A landscape with many valleys, sampled at points; each row gives a point and its height.
From any point a ball rolls to the lowest of the 2 points nearest to it. It stops when none of these is lower. Distance is the straight distance between rows; heights are no part of it.
K733 height 44.2: [128  80  54 144 109 121 179  87 141 108 164 108 138 192 184 116 104 119
 161  95 123]
K553 height 53.4: [132 116 179 161  99  82  97 114 120 169 123 143 113  78  68 128 143 114
 153 169 115]
K955 height 26.8: [ 74 155  98  97 142 172  96 142 100 139 146 141 137 159 142 115 145 151
  50 110 185]
K761 height 33.3: [138 123 126 169 163  97  95 130 153 152 127 150 101 110  96 143 114  88
 168 115 145]
K708 height 67.6: [112 156  95 103 154 144  52 176  81 143 105 135 117 107  98 128 139 149
  51 143 169]
K646 height 38.4: [158  97 167 167 135 120 126 108 170 149 130 152 118 184 123 120 190 114
 191 121 129]
K118 height 10.4: [108 157 143 135 148 110  75 102 136 113 103 135 131  30 111 143  83 111
 123 138 146]
K510 height 13.8: [106  86 102 203 120 116 168 114 166 140 128  83 109 155 126 157 126 140
 201  71 103]
K99 height 38.0: [111 120 122 121 129 122 123  84  89 101 176 133 143 114 141  97  83  91
 106 160 123]
K967 height 52.2: [ 96 116 210 147 114 101 127 110 147 181 113 158 117  74  83 131 168 147
 148 137 124]
K988 height 29.9: [154  56 153 153 148 104 182 140 155 178 123 185 123 159  80 161 164 144
 175 120 113]
K801 height 26.9: [118 138 174 165 149 116 121  97 175 106 119 122 144  90 127 152 112 136
 165  92 128]
K60 height 55.5: [122 108 142 133 145 115 127 187  81 164 136 122  85 136  49 128 114 139
 126 117 113]
K63 height 27.1: [108 106  82 123 131 122 157 132 147 125 165 155 139 134 152 139 118 124
  94 138 156]
K840 height 24.0: [184  85  74 153 154 113 139 153 187 112  89 136 132 141 127 160 123 126
 160 124 144]
K622 height 16.8: [154 148 117 145 172 128  62 132 136  95  83 131 127  78 118 154  91 104
 121 135 137]
K164 height 31.2: [ 90 139 204 114  84 110 179 118 151 129 164 119 119  99 140 119 118 131
 160 128  72]
K906 height 43.5: [147 168 131  81 112 117 114 115 128 120 131 158 138 125 172 103 129  98
 111 171 115]
K550 height 34.6: [ 93 118 144 142 123 128 167 126 126 126 162 117 114 129 119 143  84 152
 145  84 103]
K914 height 66.4: [106 200 188 125 105 126  67 125 145 135  90 118  99  80 133 117 138 131
 146 118 113]
K993 height 32.9: [ 72 103 144 104 137 139 202 123 135 154 160 172 130 150 110 137 140 171
  79  79 144]
K744 height 21.7: [183  52 129 167 133 113 172 175 158 134  88 109 124 163  83 158 164 156
 200 139 108]
K517 height 16.5: [ 88 118 134 164 150 132 144 125 159 137 107  96 114  76 112 162 125 168
 114  77 152]
K536 height 22.9: [ 78 144  84 121 136 170 124 140 103  92 130  86 115  89 156 135  96 158
  75 129 125]
K349 height 23.8: [ 85 137  92 134 138 157 147 134 135 156 153 129 134 153 135 130 158 154
  69  76 191]
K398 height 30.2: [127 123 168 121 159 130 123 115 153  98 144 159 150  98 124 155  82 140
 140  82 131]
K364 height 31.4: [105 122 173 106  64 115 187 106 137 143 175 137 134 150 168  97 136 127
 141 130  98]
K307 height 17.4: [110 114  75 193 141 118 140 128 177 118 116  86 113 115 128 173 100 123
 186  92 118]
K84 height 29.6: [165 125  98 127 124 134 135 154 152 160 121 142 123 200 140 121 186 117
 120 123 174]
K246 height 23.9: [ 99 188 157 104 112 127 131 130 140  96 116 111 114  60 156 134  82 116
 144 142  81]
K748 height 64.5: [109 197 161  88  95 135  95 104 111 125 107 107 134  81 162 108 160 154
  85 142 150]
K954 height 51.0: [114 129 169 134 123  93 146 157 177 179 114 166 111 100 105 142 167 137
 149 143 115]
K59 height 30.6: [105  92 118 103 126 127 168 118 118 149 173 168 151 163 127 121 142 143
  90 118 168]
K577 height 36.4: [158  95 120 146 113 111 160  97 175 144 149 163 132 192 152 116 155  93
 165 117 150]
K360 height 62.3: [180 162 150  51 130 140  73  78  62  90  92 138 157 123 134  96 121  99
  94 189 100]
K726 height 34.0: [105 141  75  92 132 167 148 197 118 152 154 137 124 197 144 129 140 144
  85 114 140]
K102 height 27.2: [158 166 119 147 152 138  65 122 116 138 125 118  98 141 120 107 125  78
 126 124 132]
K735 height 67.0: [ 62 162  98  80 156 168  50 157  56 121 135 152 127 110 108 103 120 137
  54 150 169]
K841 height 23.7: [146 127  90 139  90 123 163 167 147 107 102  71 117 153 167 143 123 130
 179 138  90]
K289 height 56.7: [147 158 130 117 107 147  97 145  65 145 133  80 112 153 117  96 142 122
 107 152 130]
K506 height 28.8: [105 153 138 122  66 129 160  86 128 144 163 101 129 155 182  86 154 107
 128 128 126]
K226 height 40.3: [129  97  56 139 116 130 167  91 158 139 174 161 139 197 167 118 140 108
 138 106 164]
K648 height 41.2: [134 109 118 156 105 131 150 118 114 114 139  85 148 131 138 133 136 161
 116 126 140]
K44 height 63.0: [167 158 163  63  91 133 109  66  75  99 111 113 167 127 153  88 141 135
  97 172 113]
K932 height 20.0: [ 59 158 113 131 139 154 138 143 142 122 128 104 108  65 138 150 107 171
  89 105 147]
K614 height 49.6: [163 114 155 104 118  96 145 155 165 168 109 182 135 145 121 132 180 135
 141 152 132]
K223 height 34.5: [182  95 120 156 130 106 101  95 103 111 123 116 150 106 107 130 132 108
 130 153 157]
K11 height 67.5: [ 95 177 181 139 107 113 107 161 167 165  86 110  87  67 128 139 163 156
 143 121 113]
K10 height 27.9: [112 150 175 116 105 107 160 117 157  98 141 129 140  85 141 143  66 115
 180 137  63]
K368 height 65.4: [131 140  81  86 149 188  79 132  40  79 130 104 152 160 145  91 129 105
  65 203 121]
K356 height 29.7: [147 153  91 134 155 122  51 131  96 142 120 151 111 118 102 107 119  82
 105 162 161]
K260 height 36.9: [129 114  80 120 153 152 133 166 103 131 166 130 114 192 138 123 107 127
 113 107 132]
K547 height 20.4: [ 87 132 121 141 140 142 163 128 174 152 118 143 117 116 124 149 148 169
  91  60 170]
K541 height 37.8: [171  80 129 182 111 123 140  84 119  98 120  80 165 109 120 142 129 129
 153 132 138]
K201 height 36.3: [136  74  85 133 142 125 175 145 131 105 154 136 130 172 127 138  74 136
 168 107 100]
K305 height 34.7: [149 106 101 113 110 108 152 115 120 106 162 131 148 136 147 112 104  88
 138 178 111]
K189 height 31.6: [163  38 109 123 125 111 201 161 115 121 144 141 122 182  92 136  85 149
 174 111  77]
K57 height 11.0: [166  84  93 146 136 119 176 175 161 151  95 134 119 166 105 159 160 145
 153 122 131]
K334 height 27.3: [155  51 152 141 145 112 188 168 128 151 114 136 123 159  66 162 128 155
 170 109  85]
K274 height 20.9: [186 140 107 128 112 132 124 179 135 107  78  64 119 139 143 131 143 132
 155 156 105]
K641 height 21.6: [ 98 108  55 110 166 149 120 122 131  86 172 182 152 138 168 126 101 109
  85 158 153]
K233 height 48.6: [117 107 121 153 103 132 181  82 126  81 163  75 148 144 163 131  68 130
 175  96  84]
K727 height 41.7: [139 192 119  86 116 119 128  78 139  88 108 128 157 100 190  98 112  77
 122 187  96]
K177 height 66.3: [ 75 156  86  82 146 183  72 152  47  99 145 126 134 126 142 101 121 102
  71 182 138]
K494 height 61.3: [170 169 168  90 117 106  73  85  98 109  86 142 148  90 132 111 121  91
 129 192 100]
K168 height 26.0: [149 135 130 127 117 119 102 129 118 169 137 146 128 168 104 110 180 124
 106 127 175]
K330 height 36.1: [ 72 157 136 110 123 140 148 151 107 127 165 125  97 114 142 110  78 143
 110 113 104]
K805 height 47.4: [180 125 197  95 129  98  97 142 157 142 106 178 133 138 117 124 150 120
 169 157 105]
K850 height 64.3: [114 125 103  70 134 184 118 123  44  73 176 136 162 183 153  84 117 120
  84 170 112]
K40 height 40.0: [114 168 125 112 125 122 113  59 114  91 132 128 150  73 153 106  81  70
 116 172 105]
K854 height 22.0: [165 145 145  90 119 126  69 153  89 156 115 154 137 143 103 114 149 133
  93 139 154]
K22 height 46.8: [138  77 113 159 111 122 190  78 150  96 160 102 153 173 155 135 111 147
 166  88 114]
K703 height 32.1: [172  75 169 156 168 113 129 139 151 146 106 163 130 143  70 156 159 147
 160  95 141]
K980 height 34.1: [ 42 108 139  93 123 153 236 132 102 195 143 165 113 146  75 138 129 174
  70  75 155]
K404 height 21.3: [ 47 117  41 137 172 185 121 154 109  68 145 109 124 110 168 149  85 147
  80 138 132]
K643 height 33.1: [189 100 103 113 106 121 158 117 156 142 142 157 146 220 161  98 178 101
 147 152 171]
K592 height 15.2: [ 70 111  60 121 178 165 126 152 109  96 155 154 140 119 131 135 101 143
  68 128 168]
K819 height 23.0: [139 168 153 150 155 135  48  97 100 113  97 103 115  93 101 122  97  96
 137 115 133]
K372 height 29.5: [172 103  88 146  97 102 154 130 125 103 131  77 135 140 144 121 112 102
 178 166 107]
K467 height 36.5: [132  94 164 145 148 136 171 106 135 163 136 156 142 161 101 140 183 174
  97  61 163]
K455 height 30.5: [116 179  72  91 142 163  99 186 118 131 124 145 124 179 153 114 152 127
  80 121 163]
K288 height 63.6: [138 145 139  68 114 153 132  88  68  87 157 128 161 150 173  87 119 106
  84 176 115]
K74 height 34.4: [147  90 169 159 162 140 164 122 170 150 100 165 139 149 104 171 176 178
 146  64 132]
K702 height 68.9: [150 129 154 136 123 109 100 174 121 169  82 102 115 102  84 139 196 156
 114 145 135]
K88 height 55.9: [121 138 125 120 129 152 107 185  70 155 136  90  89 127  89 118 126 145
 100 122 132]
K230 height 21.9: [ 99 136 144 194 143 120 118 134 197 123  96  94 125  91 108 176 122 131
 195  84 115]
K747 height 54.3: [119  96 189 167 128 105 127 133 110 167 155 126 102 109  67 136 124 122
 179 125 111]
K580 height 25.9: [100 167 144 149 111 128 136  97 172 148 149 124 118 148 173 110 141 107
 152  99 125]
K294 height 54.9: [151  94 151 172 136 116 125 154  92 141 130  87 114 111  70 142 114 135
 150 121 102]
K377 height 32.4: [127  87 163 147 151 135 152 103 121  96 155 124 147 106  92 148  83 166
 136  72 129]
K303 height 16.7: [143 139 135  93 127 139 118 170 124 128 131 144 116 140 131 130 135 149
  91 127 133]
K521 height 8.9: [160 152 137 105 120 133 117 190 114 124 109 103 110 124 132 137 117 139
 128 137  95]
K264 height 15.6: [ 88 160 120 123 148 125 101  95 158 120 128 151 139  66 149 132 106 129
  95 127 160]
K400 height 68.2: [109 155 159 155 115 129  98 165 156 186  78 105  96  97 112 141 193 156
 117 111 155]
K576 height 59.7: [171 176 143 129 107 117  82  87  94 109  74  74 136  84 138 112 129  83
 131 187  84]
K928 height 21.4: [ 97 177 134 145 128 109 129  90 193 138 128 154 127  97 180 132 128 106
 131 118 146]
K742 height 30.8: [163 121 101 142 162  99 116 148 166 126 117 167 133 115 116 151 110 105
 137 128 133]
K244 height 63.7: [156 165 168 112  86 143 108  82  95 111 108  86 154 124 149 102 172 147
  98 133 126]
K762 height 65.3: [ 74 190 165 112 105 133  80 105 119 136 117 119  97  52 130  97 122 134
 106 130 145]
K575 height 31.8: [148 119 103 135 119 103  85  92  97 145 128 148 135 109  98 117 145 104
  91 171 180]
K110 height 39.9: [162  88 113 115 151 142 160 142 131 115 141 146 133 181 138 132 121 137
 138  91 125]
K844 height 18.3: [137 163 152 109 130 123 118 167 121  95 105  92 125  89 125 141  79 122
 151 139  66]
K659 height 45.4: [157 152 169  77 127 106  96 140 152 122 115 201 140 105 138 119 122 114
 129 156 114]
K573 height 35.8: [136 120 146 190 146 110 109 101 189 142 122 147 117 131 129 134 161  92
 198 115 133]
K73 height 18.1: [128  94  80 159 103 114 184 139 167 115 112  91 123 175 153 147 106 151
 205  89  85]
K64 height 58.0: [171 146 112 125  94 132 109 121  88 119 104  75 125 119 141 106 140  87
 118 182 116]

For each start below, name the point where the ball stops.
K223 | K118
K702 | K521
K260 | K517
K550 | K510
K288 | K521
K88 | K521
